A landscape with many peaks, sampled at points; each row gives a point and its height.
From any point a climber steps to the highest of the 2 points nearest to it. It stops when none of these is higher. Distance is the straight distance between rows; heights are no part of it.
Z288: [ 80 100  74  99 116 129  89 106  86  93  99  94 100 112  99 109  82 128
  98 119 135  86  87  81 110]  height 279
Z618: [ 88 103 115  63  84 143  99  73  89 142  63  96  45  88  75 102 105  72
 110 137 109  77 119  50  77]  height 638
Z280: [102  89  96  82  85 142 124  88  99  97  95 113 101  69  85 128  80  98
  89 134 121 121 111  66  95]  height 595
Z941: [ 92  77  85 101 118 131 108  94 102 100 108 113 100  71  97 120  86 125
  62  97 128 112 100  96  97]  height 395
Z731: [110 134 122  90  91  98 110  83  95  72  66  81  89 118  85 125  80  85
 122 144 106 114 102  89  83]  height 656
Z937: [ 81 104 108  63  59 139  82  97  76 133  68 108  57 101  71  81 110  77
 129 129 106  73 110  46  79]  height 653
Z193: [ 86  79  86 139 106  67 109 117 121 118 150  90 148  88 125 111 110 107
  94  59  98 103  80 137 130]  height 312
Z440: [ 85 118 142  90  85 136 123  47 101 108  88  90  68  99  91 133  94  58
  98 131 104  85 110 100 111]  height 367
Z167: [ 98 105  84  95  77 129 125 108  95  83 108 108 137 101 109 149  76  81
 115 135 131 112  87  76 116]  height 319
Z948: [ 92  71  65  93  87 145  88 138  95 123 119 110 112 109  96 144  84 105
 120 112 151  73  72  98 137]  height 315
Z901: [ 90 126 142 139 108  81 122  88 103  73  78  67  97 123  97 140  95  80
  88  95  98  87 101 147 125]  height 307
Z141: [ 92 119  88 148 114  50  91 113 102  54 104  56 155 126 124 109  93 106
 115  75 102 100  60 129 118]  height 308
Z423: [ 94  68  66  95  79 130  67 111  85 111 131 107  82 145  92  66 106  84
 142  94 119  70  78 103 120]  height 369
Z260: [112 101  91  56  85 155 122  78  92 102  72 108  89  72  77 128  74  92
 101 137 115 128 100  42  77]  height 611
Z385: [ 94  85 131  96 109 101 121  83 119 120 109 122  84  71 112 102 115 102
  49  67  83 113 118 129  98]  height 432
Z163: [ 82 119 130  98  68 133 126  64 101 109 101  97  82 103 102 133  92  52
 110 141 101  91 104  79 113]  height 359
Z630: [102 105  52  64  90 147  78 132  68  79  71  75 107 119  78 110  89 143
 113 145 148 103  64  47 120]  height 502
Z947: [104 120 110 135 141 100 110  83 100  74  84  65 100  92  87 124  80 131
  67  74 108  92  83 152 113]  height 190
Z158: [109  62  78  76  88 120  68  99  88 139 124 130  84  83  90  50 115 108
 111  99  93  91  99  76  84]  height 562
Z700: [ 98  88  76  97  69 127 115 132 114 121 129 132 126  95 103 132  93  84
 118 123 131 113  99  73 116]  height 339
Z862: [121 102  89  97 107  87 121 125 106  63  88 130 127  74 106 109  87 110
  77  89 102 152 101  99  85]  height 136
Z544: [118 133 109 129 137  75 121  89  98  66  73  79 103  87  98 116  74 125
  61  70  96 104  85 150 114]  height 187
Z726: [113  31  57 112  98  94  78 135 110 132 152 130 127  74  87  61 120 117
 104  77 108 101 101 102 106]  height 709
Z413: [ 97  88 113  96 106 113 136 100 118  96 107 133 116  38  84 129  94 120
  48  82 107 120 115 128 120]  height 484
Z205: [121  85  69 101 117  80 116 121 114  69 100 121 136  62 111 112  86 126
  65  72  97 151  91 101  91]  height 147
Z776: [110 114 106 136 127  62 132  90 113  74  82  83 111  83 115 107  84 108
  61  62  92 121  83 153 125]  height 202
Z642: [ 78  88 104 145  99  75  99 112 115 118 153  90 139 110 122 100 113  85
 105  64  98  79  75 136 140]  height 292
Z777: [110  86 119  99 102  88 126  94 124 121 100 135  85  73 122  96 114  88
  65  73  74 127 119 113  82]  height 451
Z366: [ 79 104 155 107  84  99 144  66 121 107  92 112  92  90  91 134 111  69
  73  98  80  86 122 150 117]  height 393
Z367: [107  50  51  55 106 150  60  94  78 143 115 112  71  69  85  49 121 142
  93  96 105  79 106  71  94]  height 518
Z647: [118  98  58 105  69  83  60 123  84  88 122 100 136 149  86  63 114  83
 151 118 101 116  76  90 110]  height 519
Z867: [ 92 101 105  81 146 100  65  71  91 110  93  65  61 113  89  77 108 124
  96  93 100  60 108 112  91]  height 182
Z542: [112 105  88  81  91  92  67 102  80  88  98 102 115 120  95  64  99 111
 121 114  93 109  87  65  91]  height 421
Z447: [124  85  63 100  61  76  60 123  95 107 119 112 114 147  90  47 124  71
 158 126  83 120  86  82  97]  height 530
Z242: [ 98 121  96  82  45 112 110 121  85 109  98 117 117 114  89 118  92  55
 157 145 116 107  89  44  99]  height 344
Z282: [123 107  84  79 156 112 107  81  97  90  78  95  82  72  86 104  84 144
  54  76 100 114 107 122  72]  height 476
Z963: [ 76  95  93 123 106 119  88 104 101 108 128  99  96 117 105 109  96  96
 104  94 127  67  83 104 128]  height 316
Z552: [114  77  41  69  86 121  75 129  81 107 127 121 127  95  86  71  99 128
 126 105 120 117  79  59 103]  height 590
Z670: [ 77 133 156 130  95  73  96  91 109  82  81  76  80 137 111 106 105  64
 114 101  84  78 105 120  99]  height 475
Z15: [ 93  65 118 115 132  68  74  86 100 128  96  68  70  92 112  53 134 126
  76  56  89  50 125 137  88]  height 96
Z262: [113  97  77 135 105  36 108 133 112  71 104  78 161  97 137  89  99 123
 113  70  87 116  83 120 103]  height 263
Z616: [100  81 116  87 148  81  78  77 104 132  95  61  60  89 108  64 126 117
  82  74  87  62 132 124  71]  height 82
Z779: [107 133 112  78  88 124 120  80  87  77  67  86  90 103  76 130  72  88
 122 147 107 125  94  69  80]  height 642
Z569: [ 91  70 104  85  88 129 132 105 123 110 123 149 123  37  97 121 106 113
  48  90 101 132 120 112 101]  height 452
Z756: [ 98  84  62  51  87 163  90 112  76 113  67  91  77 103  75 118  87 120
 109 138 131  85  81  35 105]  height 467
Z936: [107  83  94 115 111  65  83 116  94  78 105  81 128 107 114  70 109 119
 110  88  81  97  96 100 103]  height 460
Z581: [ 78 121 105 104  92 117  80  94  78  84  79  77  83 137  88 105  96  93
 131 134 126  59  89  80 111]  height 612
Z69: [116 114  80 104 142  83  99 110  99  53  78  77 119 112  96 108  79 146
  83  90  97 131  81 107  93]  height 222
Z185: [124 121 103  98 138 107 111  88  97  70  73  90  96  80  78 120  79 140
  67  90 106 106 110 129  87]  height 515
Z371: [ 98  70 142 126  87  58  98  97 105 147 135 108  93  92 126  63 139  82
  99  68  58  73 120 130 101]  height 406
Z457: [ 80  64 113 116 118 109 101  80 104 149 141 110  79  84 116  97 122 102
  71  76  91  67 101 119 117]  height 242
Z543: [104 143 136  94 126  82  83  76  96  81  64  64  63 143  96  84  97  97
 115  97  81  84 108 119  79]  height 514
Z805: [138  85  70  97 130  71 130 116 119  81  91 118 123  56 115  92  95 132
  67  65  83 152 103 104  99]  height 159
Z811: [101  79  68  93  75 141 107 130 106 124 128 120 123 101 102 153  84  83
 127 118 146  97  78  86 138]  height 328
Z987: [ 95 140 152  96  69  88 113  78 102  89  70  95  76 123 102 125  95  42
 137 148  85  95 114  84  86]  height 657
Z226: [ 98 143 118 125 141  76  94  81  95  66  67  43  83 139  94 109  87 124
 100  87  94  80  86 136  93]  height 273
Z485: [ 91  80 109 121  70 106  71  80  91 129 126 121  75 123  93  53 120  49
 134  98  86  66  95 110 105]  height 613
Z817: [133 139 142  64  96 104 144  73 105  95  69 132  81  61  87 128  95  74
  88 116  80 117 134 106  90]  height 587
Z562: [124  69  29  61  75 141  61 131  68 104 121 107 112 103  74  61 104 131
 125 113 125 123  71  49 107]  height 570
Z42: [ 85  84  60  96 107 141  86 123  88 106 108  94 103 109  98 132  71 123
  97 114 157  70  69  93 129]  height 299
Z832: [109  83 109  93  83  91 137 111 127 112 117 157 113  51 125 102 105  89
  55  70  71 141 121 111  88]  height 431
Z714: [ 75  75 112 121  95 107 102 103 116 145 155 127  93  93 106  97 117  80
  85  77  95  82  99 111 125]  height 257
Z89: [109 105  37  78 106 113  77 147  87  71 117 106 158 101  93 105  88 152
 111 115 137 142  71  52 105]  height 583
Z317: [ 93  85 129 110 141  97 110  62 112 121 105  80  65  83 109 108 117 109
  52  60  85  85 103 143  98]  height 210
Z318: [104 114  81 128  88  70  92 138 106  73 115 108 180 120 112 120  98  97
 130  86 115 133  67  96 106]  height 600
Z623: [ 99  53  51  73 125 140  70  94  88 131 120 109  82  69  99  69 107 149
  90 100 113  79  97  73 102]  height 536
Z40: [ 99 120  82  91  92 100  67 111  70  73  95  87 119 137  87  77  97 112
 125 124 115  99  78  71 102]  height 405
Z278: [100  65  98  79 103 106  84  95 104 135 124 129  84  79 106  71 113 102
 102  96  88  85 110  83  86]  height 584
Z684: [ 89  56  78  95  86 145  69 105 100 129 140 112  75 123  98  81 106  86
 128  84 128  56  74 116 130]  height 386
Z370: [ 96  66  96 123 109  66 130  99 119 110 123 102 121  59 133  98 109 115
  55  56  80 118  91 152 126]  height 440
Z501: [ 91 108  90  97 124 132  89  86  94  86  76  72  80 117  83 110  78 131
  90 119 134  94  99  91  99]  height 261
Z736: [113  73  95  69 142  83  76  90 103 123  90  79  70  85 102  50 122 136
  79  86  79  81 139 103  69]  height 69
Z133: [127  89  81  99  97  68  66 114  75  74 107  84 133 122 103  59 113 120
 119 107  82 103  98  83  96]  height 436
Z143: [ 77  92 131  92 109 124  95  71 107 141 107 106  57  84  99 103 115  82
  63  97 100  79 125 112  89]  height 456
Z248: [ 95 100 100  92  55 130 122 107 109 127 127 131 122  96 109 133  91  58
 124 129 114 114 102  74 120]  height 347
Z656: [ 83  76  90 113 100 136 114 104 110 116 128 123 104  77 105 124  96 106
  63  95 124 103 106 103 111]  height 417
Z953: [135 130 100  48 116  91  78  95  95  81  64  79  79 109 100  58 113 123
 113 109  80 114 124  72  70]  height 48
Z848: [ 70 113 118 145  84 101 115 100 105 103 124  82 121 140 110 145 102  65
 108 107 115  64  96 128 146]  height 384
Z309: [ 91 136  90 130 109  54  82 121  87  46  92  59 158 151 108 106  92 107
 129  92 108 101  62 104 114]  height 333
Z277: [100  53  59  94 140 112  72 102  86 110 123  95  99  81  98  78 111 157
  90  95 112  78  93  89 107]  height 582
Z967: [ 95  80  73 120  92 111  69 103  84 105 126  98 102 144  91  73 105  81
 138  91 112  68  77 113 126]  height 351
Z876: [105  99  67  96 127 102 106 110 101  67  92  99 124  93  87 118  74 142
  71  97 116 135  87 100  92]  height 204
Z580: [ 84  77 129 133 100  60 122  87 122 134 131  96  99  88 137  94 126  95
  76  60  63  90 102 147 116]  height 385
Z920: [112  93  62  72  81  88 104 147 111  93 119 153 149  71 113 101  81 115
  97 101  98 166 104  58  67]  height 166
Z694: [ 84  73 116 100 133  94  90  69 107 131 117  90  68  82 119  90 124 106
  70  75  89  76 104 118  91]  height 225
Z681: [ 98  89  63 102 113 110  97 123 104  80 107 115 131  88 100 113  84 130
  86 106 123 137  90  74  92]  height 188
Z421: [103 111 135 104  79  61 122 108 120 103 103 128  95 101 135  70 117  62
 110  82  53 109 126  89  78]  height 500
Z176: [128 122  90  51  87 135 123  83  85  83  60  96  97  74  63 120  71 114
 104 141 103 140 107  57  65]  height 596
Z632: [ 85 104 127 112  59 112  69  86  85 126 114 120  62 131  91  63 115  44
 138 113  90  59  97  98  97]  height 632
Z101: [ 76  83 104 132  95 104  96 118 118 135 154 115 118 116 105 102 118  74
 110  68 107  78  87 121 137]  height 272
Z326: [ 90  62  74  98  99 135  81 111 109 137 145 124  78  95  99  89 111  99
 110  83 119  66  88 105 133]  height 404
Z358: [ 96 128  85  88  61 104 110 117  87  87  93 106 132 119  97 127  88  73
 150 149 124 114  78  50  96]  height 337
Z92: [124 131  76 105 156  77  98  93  90  54  71  57 109 112  95 109  86 160
  82  77  93 116  81 122 105]  height 238
Z255: [109 118  87 116  79  65  78 134 102  85 117 110 168 138 109  87 100  79
 147  89 102 116  80  92 100]  height 564
Z113: [120  69  41  83 121  91  72 135  96  78 125 101 154  79 101  88  99 169
  96  98 108 128  86  67 103]  height 578
Z52: [ 92  91 113  87 113 132 136  86 114  89 109 111 107  43  78 147  89 117
  62  90 118 105 110 119 127]  height 516
Z479: [ 96 129 140 129  94  72 134  92 110  78  75  94  98 106 100 127  94  72
  76  92  78 102 106 149 115]  height 320
Z983: [108  87  83  82 130 145 107  83 102  92  88 104  88  63  82 112  80 138
  63 106 134 113 112 100  82]  height 407
Z394: [120 103 100 100 144  71 106  91 110  85  79  77  85  96 109  93  98 123
  82  71  80 109 102 124  83]  height 189
Z75: [109  61  57  53  87 141  61  88  80 148 111 121  65  71  84  46 120 118
 108 105  92  87 112  58  78]  height 539
Z300: [ 86 124 119 135  83  69  86 117  99  79 104  92 131 138 113 106  99  68
 129  97  99  88  85 103 109]  height 443
Z669: [ 99 125  92  78 154 131  77  66  79 102  72  53  62 110  70 104  83 143
  74 109 117  86 101 112  81]  height 216
Z99: [126 125  87  88  93  82 127 123  96  41  70 107 145  92  87 142  69  98
 109 130 112 149  97  90  85]  height 585
Z703: [ 99  96  93  57 111 114  66  85  92 115  85 104  80  92  93  62 104 117
 101 111  93  94 110  60  76]  height 546
Z462: [117  53  54  95  61  79  58 131 104 126 120 124 100 126  86  37 134  79
 148 116  84 125  99  83  85]  height 548
Z115: [138 148 142  80  95  93 135  74 100  91  49 119  74  84  93 111  97  70
  96 121  76 112 137 109  79]  height 577
Z890: [106 103  93 108 100  55  99 116 103  65  96  93 131 113 119  83  97 105
 115  83  80 117  90  96  94]  height 482
Z209: [ 71  91 147  96  94 103  96  74 113 152 117 124  59  93 115  89 125  71
  76  86  75  83 123 109  86]  height 437
Z800: [ 93  95 101  75  86 149 106  78  89 129  74  89  60  92  89 120  89  82
 104 135 118  84 107  54  95]  height 624
Z572: [128 130 122  97 111  80 133  98 111  78  63 120  90  87  96 105  93  97
  72  87  82 127 120 117  87]  height 569
Z837: [ 98 104  55  77  99 128  94 127  80  77  91  89 125 114  84 119  80 142
 107 138 146 110  78  59 112]  height 525
Z470: [116 136 130  67  73 112 139  79 105  72  79 128 105  73  83 139  74  63
 107 128  93 139 101  77  90]  height 617
Z904: [ 95  69  58  75  77 159  84 133  90 133 112 117  78  88  86 109  80 114
 114 108 136  79  83  74 117]  height 439
Z130: [101  77 106  86  75 114 124 110 122 110 114 157 114  43 105 113  97  98
  60  94  92 144 123  93  84]  height 433
Z120: [ 74 122 134 124  50  88 131  96 120 112 119 120 125 115 110 143 107  38
 121 121  86 101 116 106 117]  height 360
Z8: [118  81  95 132  91  40 106 132 108 100 120  96 137  96 131  58 113 107
 111  66  76 104 108 118  96]  height 352
Z131: [ 68 112 119 131  70  98 122 101 111 112 125 100 132 128 109 145 106  51
 116 116  99  87 112 119 130]  height 370
Z61: [120 127 116 105 115  93 117  98 104  69  67 102  98  87  90 121  84 107
  75  93 102 118 111 126  96]  height 547
Z22: [106 124  98 113  99  59 112 127 110  59  82 103 130 108 118 110  94  94
 101  87  87 134  96 103  91]  height 503
Z344: [ 94 116 122 136 140  96 104  69 109  88  88  55  78 101  95 122  95 116
  65  69 100  82  88 161 113]  height 208
Z145: [ 90  90  92 115  99 104  73  97  83 100 126 101 100 119  96  80 100  92
 120  95 109  67  90 100 112]  height 334
Z878: [102 106 102  95 125 133 132  81 102  70 101  96 110  60  84 153  81 123
  72 109 124 100  96 119 122]  height 550
Z486: [117 105 109  58 137  82  85  81  92 119  82  71  52  98  98  45 125 117
  93  94  69  83 149 101  59]  height 59
Z396: [107 133 120  72  75 141 134  71  94  77  80 108  94  84  75 139  67  68
 110 132 109 129  89  68  89]  height 629
Z400: [ 95 126 159 106  80  67 124  91 118 105  87 127  73 105 126  86 123  52
 100  85  57 105 129 109  81]  height 511
Z539: [ 94 140  80 116 100  72  87 133  91  40  86  72 165 144 107 122  88 115
 131 112 125 123  70  96 102]  height 357
Z527: [ 98 108  85 100 148 149  95  73  85  85  80  60  81 102  75 121  77 153
  76 112 135  85  94 115 100]  height 239
Z149: [115 158 118  81 134  84 102  76  91  89  59  74  59 125  98  79  98 106
 103  97  76  92 126 112  70]  height 534
Z261: [ 97  88 103  56 128 119  78  74 101 132  97 101  66  74  98  72 104 112
  86  99  92  99 119  83  65]  height 524
Z215: [113  88 125  89  94  70 105  98 113 120 105 123  88  85 130  66 123  86
 108  86  68 104 129  84  67]  height 485
Z750: [109  42  80 111  99  78  73 123 100 127 135 115 118  86  98  57 116 115
 108  75  90  88 109 104  94]  height 659
Z993: [ 99 108 112 103 144  92  97  80 107  93  93  77  76  99 102 100  97 118
  77  80  94  94 101 119  85]  height 203
Z229: [106 117  44  73  91 118  98 150  78  65  95  89 151 114  89 122  83 139
 118 140 149 132  66  50 112]  height 551
Z225: [ 87 114 122 100  46 101 129 101 119 121 126 134 124  97 106 139 105  42
 117 129  91 116 116  88 108]  height 354
Z955: [114 126 116 101  69  70 128 122 112  72  80 125 126 104 112 127  93  66
 113 124  89 144 112  92  86]  height 618
Z496: [129 115  80 123 131  32 130 116 111  60  74  75 117  91 119  74 102 138
  95  75  74 128 102 122 103]  height 232
Z907: [116 156 137 117 100  65 131  99 107  67  49 104  87 111 103 108  94  70
 109 106  75 113 126 111  91]  height 552
Z718: [115 107 125  93  90  96 129 101 118  92  81 128  97  70  95 115  91  85
  77 102  88 131 120 108  90]  height 586
Z232: [122 124  96  47  79 116 103 106  92  93  48  99  84  92  75 101  89 118
 113 143  98 145 109  41  59]  height 581
Z515: [106 112  77 111  75  85  74 127  87  92 118 112 151 142  90  79  99  76
 149 107 108 110  72  83 112]  height 537
Z650: [125 102  66 117 117  31 119 136 113  57  87  82 144  92 129  82 101 132
 110  75  83 135  98 114 106]  height 246
Z431: [ 87  57  66  84  85 162  82 121  98 143 135 126  70  93  95 102  88 109
 106  90 135  75  85  90 119]  height 425
Z154: [ 89 103 136 124  75  49 129 110 123 113 117 119 112  99 142  96 119  64
  96  73  59 108 110 128 105]  height 353
Z455: [ 75  67 108 114  96 119 122  98 116 128 143 128 105  70 111 113 107 109
  46  75  99 105 110 115 111]  height 438
Z821: [ 89 122 140 125  74  64 143  98 121  89  86 112 117 101 109 125 102  61
  80  89  74 115 112 143 123]  height 331
Z677: [100 120 100  60 155 118  67  59  87 118  80  50  45 106  82  80  94 125
  84 101  98  70 113 107  75]  height 198
Z160: [ 61 108 133 141 119 105  98  72 106 107 109  66  81 116 104 120 108  90
  74  82 111  65  86 143 133]  height 253
Z712: [ 74  86 127 126  81  65 126  99 126 140 142 115 117  95 130 102 118  76
  83  66  61  98  97 134 121]  height 368
Z363: [120  71 108 133  80  38 109 131 119 126 124 115 117  87 133  45 130  98
 101  57  70 100 119 125  93]  height 372
Z824: [106 114  98  48  80 118  80 113  94 110  70 114  82  97  86  82  98 116
 109 131  94 134 111  32  62]  height 571
Z640: [ 83  85 100 109 107 150 100  82  92 109  95  79  74 112 104 129  88 101
  96 121 138  61  93  99 129]  height 591
Z923: [115  77  65  65  93  91 100 132 113 109 127 150 125  67 113  82  95 123
  97  95  84 150 105  54  70]  height 157
Z761: [ 98 145  86  98  93  75  86 130  82  43  77  69 159 148  91 116  87 110
 133 136 127 123  73  73  96]  height 374
Z881: [118 140  96 117 150  83  94  86  91  63  57  56  85 122  92 108  75 140
  85  90  89  97  92 132  92]  height 256
Z583: [104 140 143 117  99  49 128  91 115  80  81 102  75 114 123  73 121  60
 121  77  59 102 120 110  84]  height 526
Z978: [ 82  95 146 111  86  95 139  79 122 121 100 128  90  75  95 120 109  81
  52  75  75  98 121 145 108]  height 409
Z841: [ 73  86 102 134 124 123  99  97 105 104 128  84  94 104 113 124  99 111
  70  82 125  70  87 122 130]  height 295
Z842: [103  92  64  85  92 108 110 139 107  93 113 139 146  73 101 116  81 119
  94 108 121 152  97  65  84]  height 176
Z171: [ 99 115  82 102  73 109 111 125  95  89 106 109 147 119 104 138  88  82
 141 135 130 111  81  69 109]  height 327
Z25: [114 113 135  74  77 107 132  85 113  92  78 128  99  61  91 127  91  76
  91 120  93 125 124  97  91]  height 603
Z532: [ 82 123 117  92  57 138 123  86  97 115 104 107  92 111 102 142  84  41
 127 141 114  92  88  68 121]  height 355
Z530: [125 118  95 136 132  35 143 101 115  70  82  82 112  83 126  88  93 116
  84  66  85 122  93 140 117]  height 218
Z272: [ 89  91 113 106 122 146 126  75  97  80 105  76  96  82  83 151  92 115
  68 100 130  76 103 128 133]  height 588
Z233: [125 121 112  47 125  88  75  80  95 102  74  64  61 115  96  54 111 124
 106 103  77  96 134  89  62]  height 53
Z175: [ 85  88  96 112 126 149 107  86  97  92 103  72  91 100  96 145  76 123
  75 110 148  76  94 116 130]  height 631
Z77: [ 75  83 149 117  88  85 100  82 112 154 141 119  75  98 122  87 132  69
  91  77  66  69 116 117 104]  height 423
Z865: [105  75  92 133  90  51 101 125 119 112 139  98 139  87 125  87 113  99
 110  65  82 103  99 124 112]  height 335
Z708: [ 95 107  73  69  92 148  84 108  72  94  70  75  82 119  76 109  96 125
 119 142 131  85  79  53 108]  height 481
Z975: [ 99  57  99 132 126  77  61  98  88 121 111  70  92 103 107  47 128 139
  80  60  96  52 105 139  96]  height 112
Z989: [ 83  75  90 114 119 117  58  68  76 114 113  76  68 121  98  69 122 105
 111  94 105  29  94 119 115]  height 156
Z465: [ 75 113 133 129 122 106  90  75 104  96  95  69  73 121  99 111 100  92
  91  97 104  76  95 121 105]  height 236
Z956: [ 96  98  90  69  49 151  72 106  63 122  80 113  63 117  64  70 113  83
 139 131 100  77  97  43  81]  height 665
Z902: [ 70  86 112 137 135 108  97  77 107 110 121  70  84 104 110 113 105 118
  67  71 106  65  80 135 128]  height 275
Z622: [106  77 118  90  97  82 105 103 121 124 122 138  89  69 128  81 118 100
  87  78  64 113 117  87  83]  height 470
Z194: [107 147 136 116  93  51 124 108 113  65  69 108  88 120 116  92 106  61
 113  90  72 114 113 104  90]  height 538
Z868: [ 86  86 101 100 131 106  62  70  82  99 101  70  74 113  97  76 113 115
 103  92 104  51  89 105 106]  height 169
Z95: [117 117 103  97  77  85 126 119 111  57  79 117 135  89  95 137  83  76
 103 129 102 150 107  91  94]  height 605
Z752: [110 148 134  90  77  83 117  87 101  65  56  89  94 121  97 125  80  64
 136 149  89 117 107  83  83]  height 669
Z47: [ 87 110 121 101  44 118  72  90  75 124  89 111  61 136  84  67 107  39
 153 129  98  64 105  78  91]  height 646
Z796: [ 95 120 116 106 136 112  93  67  96  96  76  71  63 115  92 113  95 117
  81  96 106  84 106 126  85]  height 219
Z199: [135 165 132 100 103  83 130  78  90  74  43  99  75 108  94 119  91  80
 102 122  77 105 133 112  83]  height 566
Z584: [ 78 136 139 132  81  69  97 107 103  75  91  83 111 138 111 116 101  60
 126 110  93  89  97 112 101]  height 459
Z659: [ 86 128 118 104  91 100  93  91  90  76  69  75  88 132  89 116  89  89
 129 143 112  94  94  84  92]  height 639
Z35: [ 97  95  86 129 122  54 100 117 107  73 112  67 141  99 125 104 101 122
 106  67  94 104  76 126 113]  height 283
Z702: [125  90  49  73 107  96  67 137  82  71 116 102 151 101 101  83  95 153
 111 115 111 139  79  57 100]  height 614
Z763: [106  58  82 111  79  98  70  97  90 131 128 113  81 123  91  50 125  75
 132 106  83  80 103 108  98]  height 589
Z745: [ 82  95 118  72 120 143  89  66 107 144  88  98  39  77  86 100 107  96
  67 108 113  78 126  99  76]  height 477
Z602: [ 85 104 138 129 122  86 117  71 112 108  96  76  73  97 106 108 109  96
  54  68  88  88  95 166 117]  height 229
Z565: [ 95  77  61  71  74 160  95 123  80 119  97 108  88  96  86 115  84 112
 116 126 135  89  83  47 110]  height 453
Z331: [112  46  71 113  72  82  59 119 108 135 129 125  93 116  85  35 129  78
 131 103  83 100 111 101  87]  height 568
Z98: [115  54 120 132  80  53  92 123 111 146 135 116 101  95 118  40 131  88
  96  63  69  87 122 122  91]  height 389
Z45: [ 88  95  90  88  92 135 104 101  95 115  91 104  89  89  90 115  89  97
 100 130 121 100 103  69  95]  height 604
Z954: [ 97  67  86 117 122  93 101 101 112 109 130  99 107  74 118 105 108 123
  72  74  98 101  90 111 106]  height 504
Z504: [ 75 118 108 142  84  90  82 115  97  92 120  89 127 136 107 108 101  72
 124  91 117  73  81 111 123]  height 424
Z633: [ 78  81  97  72 120 140  81  70  97 145  99 107  47  75  92  81 108 108
  78 101 112  78 112  86  82]  height 498
Z146: [ 94 125 101  99  44 106  65  93  66 104  83 101  82 158  76  63 105  56
 158 138  95  79  84  76  92]  height 664
Z896: [ 83 116 137 116  62  73 132 109 123 106 101 133 114 105 122 118 112  54
  92  92  68 114 121 127 103]  height 342
Z966: [ 99 107 100  79  51 133 111 103  89 121 101 114  91 106  94 126  87  53
 144 142 109  93  90  47 104]  height 349
Z338: [ 85 119 151 107  70  88 117  85 113 102  90 106  86 114 111 127 104  55
 118 129  84  95 120 100  98]  height 644
Z55: [ 96  51  65 121 117 124  55  78  74 116 120  78  70 123  92  62 118 122
 111  89 107  37  93 127 118]  height 144
Z51: [ 93  76  98 118 104  90 120 110 119 112 139 117 123  64 120 113 108 106
  58  61  87 120  93 130 114]  height 469
Z324: [102 126 143 105  62  73 121 111 113  84  83 125 105 108 115 123  96  47
 118 124  80 120 120  92  88]  height 630
Z787: [ 93  77 116 124 118  73 128  76 121 123 117  94  93  75 125 102 117 112
  55  55  75 107  97 160 119]  height 410
Z228: [104  61  80 102 134  94  88  96 100 105 118  94 110  76 108  89 104 140
  81  84 102  95  95  94  98]  height 535
Z241: [110 136 123 120  91  50 134 118 117  65  79 112 116 101 120 105  99  73
  94  84  75 136 109 115  98]  height 523
Z858: [112  50  54  88  98  99  90 134 112 125 149 144 141  70  97  75 105 118
 113  84  99 121  99  75  98]  height 654
Z643: [109 105  90  51  90 111  66  98  87 113  79 110  87  93  91  59 101 120
 111 117  90 117 102  40  71]  height 560
Z627: [ 99 118  95  76  45 126  67 102  59  99  78  98  72 139  71  66 106  72
 146 138 101  86  94  53  89]  height 679
Z306: [ 88 147 151 119 116  73  87  85 103  69  65  58  77 155 104  91  97  81
 124  95  85  69  99 122  88]  height 495
Z311: [111  65  42  79 103 110  81 128  97 111 142 131 128  76  94  79  98 129
 113  99 109 116  89  59 104]  height 616
Z448: [122 156 119  89 120  96 113  80  90  88  50  89  60 115  86 101  89  95
  92 105  81 102 134 114  65]  height 549
Z860: [ 77 110 103 132  86 115  98 121  97 100 119  91 121 141 105 136  99  74
 130 108 132  62  81 119 144]  height 402
Z639: [111 103  85  79 150 140 100  76  94 103  86  94  83  61  70 110  78 148
  51  90 115 107 116 118  76]  height 441
Z436: [ 98 126  85  93  90  99  81 125  86  66  85  81 133 133  90 105  87 118
 125 130 124 121  78  71  98]  height 392
Z631: [124  99  92 106 137  71 126 104 111  81  83 100 105  76 110  95  96 122
  74  64  80 133  99 119  89]  height 175
Z924: [ 94 146 131 135 127  83 107  78  95  66  65  51  82 128  85 130  83 100
  97  99  97  83  98 148 105]  height 290
Z697: [109  65  93  95 110  80  79 101  99 118 114 106 103  85 106  60 116 116
 104  93  80  90 118  92  83]  height 615
Z425: [ 98  49  83 137 123 101  62  94  89 125 127  82  86  98  93  57 130 121
  95  71 101  42 101 131 118]  height 128
Z648: [ 88 120 144 109  96 117 125  60 109 102  85  94  75  99  86 135 101  70
  88 112  95  85 124 134 109]  height 378

For each start below, name the point where the climber stops.
Z167: Z25
Z205: Z702
Z462: Z627
Z832: Z25
Z776: Z25
Z694: Z260
Z431: Z702
Z363: Z260

For each start below, name every point that the climber comes to, in order.
Z902: Z841, Z963, Z145, Z967, Z423, Z684, Z326, Z431, Z904, Z565, Z756, Z708, Z630, Z837, Z229, Z89, Z702
Z862: Z805, Z631, Z394, Z993, Z796, Z465, Z160, Z902, Z841, Z963, Z145, Z967, Z423, Z684, Z326, Z431, Z904, Z565, Z756, Z708, Z630, Z837, Z229, Z89, Z702
Z163: Z440, Z648, Z366, Z978, Z385, Z777, Z622, Z215, Z421, Z400, Z583, Z194, Z907, Z199, Z115, Z817, Z25
